Each scene shows the same named points in several views. A view is turned or mirrored, shifted and resized as a whole, has a little noise and may leave points out.

Scene 1
View 1
rovub: 32 -3 32 -26 4 -21 8 -9 -8 -19 1 21 6 -24 -8 -19 -17 -19 -27 12 -22 -1
Mugi: 9 -7 38 -31 -4 -35 32 23 17 -11 -13 -21 7 7 2 -29 -5 -35 -31 -20 -5 -41
rav: 39 -3 10 -30 13 -28 3 -17 15 -15 4 17 -6 -3 -28 -18 -12 19 -37 -12 -16 -18
Gam: 36 15 37 -34 2 16 14 -12 -19 -10 11 19 -3 -45 -1 -39 -12 -19 -16 29 -31 21
kib: 14 -15 3 -1 25 -1 -6 3 -5 3 9 29 -4 -24 -13 -8 -24 -7 -22 25 -9 -1
Vivod: 23 8 -3 -27 28 -3 -9 -30 20 -5 4 30 -27 -1 -18 -33 -10 41 -34 -2 -20 -11
lilod: 9 0 9 -16 18 9 8 8 11 6 4 6 -12 -9 -10 -30 -10 0 -24 1 -7 -18
fura: -13 -30 17 1 17 -36 4 22 4 0 -15 8 4 2 9 -4 -23 -34 -25 5 3 -30
laru: 5 -14 -11 -2 35 -11 -17 -14 12 3 2 38 -17 -4 -13 -9 -21 22 -29 12 -8 -13
gubuf: 9 -19 7 -10 16 -22 8 17 18 -2 -3 -1 2 6 -18 -8 -15 -13 -32 -11 6 -35
Viba: -26 -41 16 14 8 -24 22 68 5 10 -10 -21 17 1 -3 12 -20 -67 -25 0 26 -46
pab: -3 -20 -16 18 29 30 -3 35 -4 26 20 16 -10 -21 -27 -1 -24 -13 -17 27 11 -8
lapam: 12 5 8 -19 16 19 12 11 8 9 9 5 -18 -16 -15 -32 -7 -1 -21 7 -8 -14
nezo: 24 10 5 -27 17 18 9 -2 15 5 12 10 -21 -9 -22 -36 -7 18 -26 -1 -13 -15
Fupu: 37 -24 30 -11 -13 -10 45 66 -9 0 18 -33 27 -24 -42 5 -17 -62 -29 -8 12 -30
nadu: -40 -26 -17 15 50 -23 -27 -8 24 7 -22 37 -22 20 19 -10 -22 13 -25 13 1 -30
gagu: 20 -20 -4 6 32 -10 -22 -18 -13 -4 11 55 -3 -30 -15 5 -31 4 -24 36 -12 13
View 2
rav: 11 -6 -1 13 -39 -25 -22 -21 -3 -5 5 8 -12 33 -3 -15 3 15 -15 20 20 -5
kib: 12 -2 23 19 -27 -17 -24 -63 12 -18 23 -7 5 10 13 -19 10 -5 1 20 -15 -11
nezo: 20 2 -9 -1 -23 -10 -23 -44 11 -16 4 -3 3 11 6 -32 5 12 2 13 12 4
Gam: 13 11 17 -5 -25 -21 -22 -74 -17 -22 31 -29 2 19 12 -15 -16 25 27 13 -2 -35
rovub: 9 -3 19 12 -33 -22 -10 -46 -15 -10 22 -9 -14 31 11 -3 -10 13 7 22 -2 -27
fura: 12 -25 29 34 -20 -2 28 -21 3 -3 10 6 -22 21 24 4 5 -22 -9 38 -30 -8
Vivod: 21 -6 -4 16 -29 -19 -51 -34 -2 2 5 8 2 14 2 -35 26 16 -16 12 19 2
gagu: 4 -3 39 39 -41 -37 -46 -66 4 -10 37 2 1 22 8 -8 18 -14 -15 25 -20 -23
pab: 10 -5 24 22 -22 -12 -11 -67 51 -37 16 -2 12 -2 14 -21 12 -35 -5 28 -33 5
lapam: 19 -3 2 2 -19 -5 -11 -51 14 -21 9 -8 3 6 14 -27 2 3 7 19 -5 -1
lilod: 18 -7 3 8 -18 -6 -9 -40 11 -16 6 -4 -1 10 14 -22 8 0 1 21 -5 2
Viba: 10 -31 27 25 -13 10 69 -22 33 -26 3 2 -25 18 31 13 -13 -42 -3 47 -47 6
laru: 15 -14 18 34 -29 -19 -39 -40 10 -2 16 11 -3 12 9 -24 30 -11 -22 23 -7 -2
Fupu: -3 0 12 -6 -35 -18 64 -37 41 -55 4 -9 -19 35 11 12 -53 -21 11 37 -17 -3
nadu: 23 -36 27 53 -12 5 -23 -24 3 20 10 20 -10 0 24 -21 58 -25 -31 30 -30 4
Mugi: 19 -20 0 2 -18 5 45 -9 -8 -8 -5 -4 -28 29 19 0 -18 11 8 30 0 -4
View 3
fura: -2 5 20 -7 3 -5 -6 -3 -1 4 0 0 -11 5 5 -7 11 9 10 -29 -16 -5
nezo: -18 -3 19 2 9 -13 -8 7 -10 24 19 -11 -9 19 2 10 12 -5 3 15 14 -19
Mugi: -5 -1 23 -5 -6 4 -14 7 -19 25 6 1 -31 13 20 -15 11 1 17 -22 -3 -13
nadu: -2 15 23 -1 10 -19 -9 9 4 -14 -3 -10 22 22 0 -1 7 14 -6 -19 -13 23
laru: -15 4 18 5 11 -19 -4 2 4 4 6 -19 13 9 -2 7 12 8 -7 5 4 -6
Vivod: -22 -1 22 11 4 -15 -8 12 -4 15 10 -24 8 16 4 5 14 2 -9 20 20 -9
Viba: 13 8 11 -26 19 -2 -6 -14 -8 11 2 17 -23 7 5 -8 3 5 23 -39 -33 -7
Fupu: 3 -7 5 -26 15 5 -5 -22 -13 36 9 9 -39 -8 8 -7 7 -3 29 -16 -16 -40
gubuf: -5 3 15 -11 10 -4 -10 -1 -9 19 4 -6 -9 9 10 -9 8 5 9 -7 -6 -10
lilod: -12 1 19 -1 8 -11 -7 4 -8 17 15 -5 -12 16 0 7 10 -2 6 2 4 -14
Gam: -27 -14 28 21 -7 -12 5 -3 1 18 24 -7 -26 -4 -5 20 22 -4 6 -4 14 -42
pab: -3 4 8 -12 31 -21 3 -15 3 8 19 2 -2 9 -16 22 8 1 7 0 -13 -19
rav: -18 -5 18 3 0 -6 -9 5 -6 24 3 -22 -3 4 14 -11 13 5 -1 9 14 -18
gagu: -18 -4 18 9 8 -19 6 -13 18 -2 7 -19 11 -13 -9 11 17 10 -6 -1 0 -23
View 4
Viba: -30 -25 -27 -6 67 -19 -20 -57 -6 57 11 -18 -20 13 -43 -16 15 3 -40 41 -21 6
nadu: -25 29 -76 -29 -4 32 -21 23 -16 37 -4 25 30 -27 -37 -21 4 10 0 -33 -20 -7
laru: -18 33 -21 -16 -21 29 -17 22 -33 19 -4 -1 27 -6 -24 -26 10 -7 19 -34 13 10
rovub: -11 42 5 -14 12 7 -17 20 -40 -5 -1 -38 -28 -10 -22 -28 37 -10 -8 -6 62 20
pab: -27 14 10 -26 -16 5 -49 -40 -27 42 -5 -13 34 41 -14 -34 13 -4 4 -10 -1 10
nezo: -31 40 16 10 -44 34 0 -8 -14 -1 -18 -46 -19 26 -27 -12 23 6 27 -16 50 15
gubuf: -27 8 -15 9 21 14 6 -7 -18 24 1 -23 -17 1 -40 -9 12 -5 4 2 8 12
lapam: -27 36 0 -6 -27 23 -20 -16 -12 13 -18 -33 -13 23 -27 -21 24 10 10 -10 35 9
Mugi: -27 13 -25 14 38 8 15 -13 -1 8 -3 -44 -65 -8 -50 1 30 11 -17 27 35 9
Gam: -9 62 20 -27 -21 5 -43 -1 -37 -15 -15 -51 -30 8 -12 -41 49 1 -9 -5 91 25
Vivod: -26 50 -13 1 -43 45 7 35 -25 -2 -13 -16 6 -5 -27 -13 17 0 39 -43 35 13
kib: -16 41 2 -27 -17 12 -39 -2 -35 17 -7 -20 10 12 -15 -36 24 -5 2 -19 37 16
Fupu: -21 -20 41 17 55 -28 -10 -58 -24 29 11 -58 -46 38 -31 -15 26 -17 -18 43 25 26
lilod: -28 31 -9 -5 -18 24 -14 -10 -11 13 -13 -27 -14 14 -30 -18 21 9 9 -8 30 8
rav: -20 31 0 12 -6 26 19 33 -35 -5 -2 -28 -18 -10 -32 -8 19 -16 28 -22 39 20
View 5
fura: -1 -3 29 7 -21 0 -17 5 -12 10 -7 -9 -16 16 -46 2 -10 4 -9 5 -16 11
Vivod: -26 15 -2 -34 -11 -37 -5 -27 -40 -19 22 -2 -10 13 0 36 20 -31 8 -5 16 28
nadu: 1 9 -6 -3 -4 -32 3 21 -12 23 6 9 -6 19 -45 58 3 -4 -11 -15 11 10
nezo: -36 5 8 -13 -8 -24 -3 -30 -47 -16 13 -13 -4 8 10 7 2 -28 19 14 8 27
Gam: -46 34 35 11 8 -22 -34 -46 -13 -34 35 -26 -12 -9 11 -10 5 -29 0 27 -19 36
lilod: -27 0 14 -2 -10 -19 -3 -18 -36 -7 6 -11 -4 9 -5 6 -6 -18 13 14 1 23
lapam: -40 4 12 14 4 -28 1 -25 -40 -5 14 -17 3 2 5 6 -11 -22 20 21 4 26
gagu: -29 41 20 -15 0 -23 -25 -3 8 -20 32 12 21 -5 -23 14 -2 -30 -11 -14 -5 15
kib: -33 24 20 1 3 -25 -14 -13 -13 -14 23 -3 12 -3 -10 6 -9 -25 3 5 -3 21
Viba: 0 -27 40 29 -30 21 -5 20 -18 27 -30 -8 -5 16 -51 -31 -39 9 4 15 -23 0
Fupu: -24 -16 57 9 -40 30 -20 -15 -32 -11 -17 -19 4 5 -14 -74 -39 -11 18 27 -30 10
rovub: -20 22 32 -8 -13 -9 -33 -30 -16 -27 20 -17 -18 3 -12 -8 7 -19 -6 12 -20 28
rav: -15 10 15 -41 -28 -14 -19 -29 -39 -26 10 -6 -17 14 -5 7 15 -27 5 -3 1 24
gubuf: -9 -9 23 -14 -29 -2 -9 -7 -36 -1 -9 -9 -9 16 -25 -5 -9 -11 8 4 -5 14

In a view up to two points have been moved. Name them for each view, in the order of its rows, or write none.
view 1 | kib
view 2 | none
view 3 | nadu
view 4 | nezo
view 5 | lapam
